Points on a hilly landscape, in no order, each with its height.
A ball rolls from a point to the lowest of its 6 nearest points, and stops where none of them is lower. Distance is the straight distance between rows; heights are no part of it.
J211: [124 147 166 136 140  98 105 144 179  98 151 161  81  84]  (h 421)
J897: [134 141  75 128 120 148 173 133 109 159 112 121 172 154]  (h 273)
J805: [123 165 193 134 137 100  74 162 194  94 182 155  52  70]  (h 286)
J690: [125 137 154 137 144  98 123 125 151 103 138 145  94  96]  (h 291)
J307: [132 151 132 136 135 129  77 174 196 108 171 152  77  95]  (h 296)
J621: [140 136  96 133 136 137 152 134 135 136 127 133 138 127]  (h 260)
J286: [126 160  87 174  87 173  90 193 232 139 159 127 107  77]  (h 733)
J981: [127 136 149 135 136 108 138 117 138 110 130 140 103 100]  (h 268)
J354: [119  82 131 117 108 138 150  98  46 149  84 106 196 180]  (h 304)
J326: [130 109 140 117 115 130 145  96  67 142 105 102 158 149]  (h 288)
J785: [140 124 135 127 114 132 148 102  81 135 116 114 150 135]  (h 297)
J969: [107  72 138 101 126 135 145  93  36 147  74 102 190 193]  (h 238)
J29: [106  81 173  74 154 114 130  69  33 151  98 122 148 190]  (h 292)
J409: [128  91 130 116 108 135 152 102  55 151  92 107 189 170]  (h 162)
J571: [122 152 172 133 138 101  91 155 189  99 163 162  75  80]  (h 389)
J9: [133 164 155 133 136 113  67 167 207 103 184 163  65  75]  (h 220)
J595: [114 148 180 134 134  92 111 128 162  97 147 150  75  91]  (h 319)
J237: [119  97 168  95 142 115 118  78  57 140 116 100 133 167]  (h 446)
J492: [138 134  93 135 143 135 133 151 168 124 138 143 128 119]  (h 387)
J306: [125 103 150 108 121 131 134  92  58 136 104  99 155 165]  (h 363)
J745: [139 136 116 132 134 130 153 117 112 131 122 132 137 118]  (h 250)
J402: [141 117  98 125 106 139 163 123  73 153 106 120 179 157]  (h 184)
J116: [140 121 116 127 110 136 151 116  80 142 113 118 165 144]  (h 190)
J651: [134 109  74 113  92 144 181 129  77 169  93 113 219 181]  (h 606)
J842: [139 135 117 131 133 123 151 129 129 129 127 139 127 116]  (h 305)
J340: [135 134  63 121 121 157 176 139 108 157 108 116 186 164]  (h 253)
J971: [129 151 108 157 123 145  72 178 211 115 172 144  89  99]  (h 448)
J810: [130 146 152 136 136 103 100 150 182 101 148 160  88  97]  (h 338)
J159: [144 133 108 128 124 135 159 120  92 138 113 125 154 132]  (h 66)
J364: [137 138 128 132 140 119 144 125 140 115 129 145 112 105]  (h 364)
J467: [111  78 146  98 135 131 139  84  42 143  79 110 178 193]  (h 191)
J979: [119 118 165 118 128 110 125  81  92 127 131 104 102 134]  (h 678)
J553: [121 109 165 112 134 114 121  85  77 131 127  98 106 145]  (h 568)
J556: [133 166 115 154 121 146  63 180 214 115 178 144  67  86]  (h 410)
J510: [126 137  72 134 139 157 147 161 165 141 122 118 152 139]  (h 236)
J426: [127 143  66 128 132 161 169 150 133 149 114 126 168 152]  (h 44)
J195: [134 122 139 123 120 122 145  98  87 131 118 109 132 131]  (h 458)
J186: [128  94  86 117  98 142 174 120  56 170  84 109 222 189]  (h 473)
J483: [133 136 107 138 143 127 112 157 182 115 145 148 111 109]  (h 263)
J961: [103  75 162  78 150 120 136  77  32 145  85 117 165 201]  (h 144)
J686: [127 130 150 127 122 118 141  94  95 125 122 113 117 122]  (h 492)
J345: [127 159 100 167 102 154  77 186 224 127 166 131  94  86]  (h 622)
J524: [142 137 109 137 144 123 131 145 171 112 138 152 115 112]  (h 185)
J58: [141 137  79 132 141 149 161 143 142 141 119 128 145 139]  (h 205)
J589: [135 157 150 131 133 113  76 165 193 101 169 161  74  82]  (h 187)
J735: [127 139  91 153 127 147  97 178 206 120 156 134 110 107]  (h 192)
J729: [128 116 157 114 127 126 128  86  73 133 115 100 126 144]  (h 432)
J746: [129 134 147 133 131 118 142 106 116 119 124 126 110 108]  (h 114)
J719: [129 122  72 121 101 147 175 132  86 163 100 117 198 176]  (h 418)
J988: [118 157 191 131 142  97  92 148 185  95 163 155  54  75]  (h 632)
J495: [120  99 157  98 133 127 127  84  54 140 105  99 150 170]  (h 411)
J891: [120 145 173 137 140  99 124 122 154 103 139 143  76  94]  (h 300)
J2: [126 137  78 152 120 163 109 172 208 132 146 119 132 108]  (h 359)
J807: [123  94 139 113 117 135 144  98  52 143  92 101 180 168]  (h 318)
J884: [124 129 162 130 132 108 134  87 109 114 126 117  89 117]  (h 486)
J659: [129  87 111 122  99 145 161 110  56 157  86 114 214 179]  (h 378)
J624: [114 147 190 133 138  90 109 131 165  95 154 146  60  88]  (h 381)
J412: [130 139  89 145 137 144 106 166 193 121 145 132 120 118]  (h 203)
J110: [127 109 147 121 122 129 134  92  67 129 106 103 151 147]  (h 347)
J635: [121 134 168 131 135 100 130 101 134 111 133 128  76 103]  (h 398)
J37: [131 132  72 135 143 152 134 151 177 136 130 121 138 132]  (h 316)
J421: [129 144 102 147 141 137  96 167 196 115 158 147 105 109]  (h 73)
J670: [132 141 117 138 137 125  97 163 196 105 154 156  98 104]  (h 371)
J320: [135 138 125 136 142 121 105 151 187 112 151 153 100 100]  (h 353)
J79: [138 130 128 128 122 127 154 110  98 131 121 125 140 123]  (h 298)

Where does a ball stop that starts at each point below?
J211 => J746
J110 => J159
J690 => J746
J37 => J421

Call two points neighbours if one is among the 6 nearest of the other. Go from one point of each pair to the other, from neighbour to neighbour, staying as low as possible. Name the highest point that can't be avoided.
J426 and J746 => J340
J746 and J961 => J745
J159 and J409 => J402
J409 and J961 => J467
J426 and J421 => J510
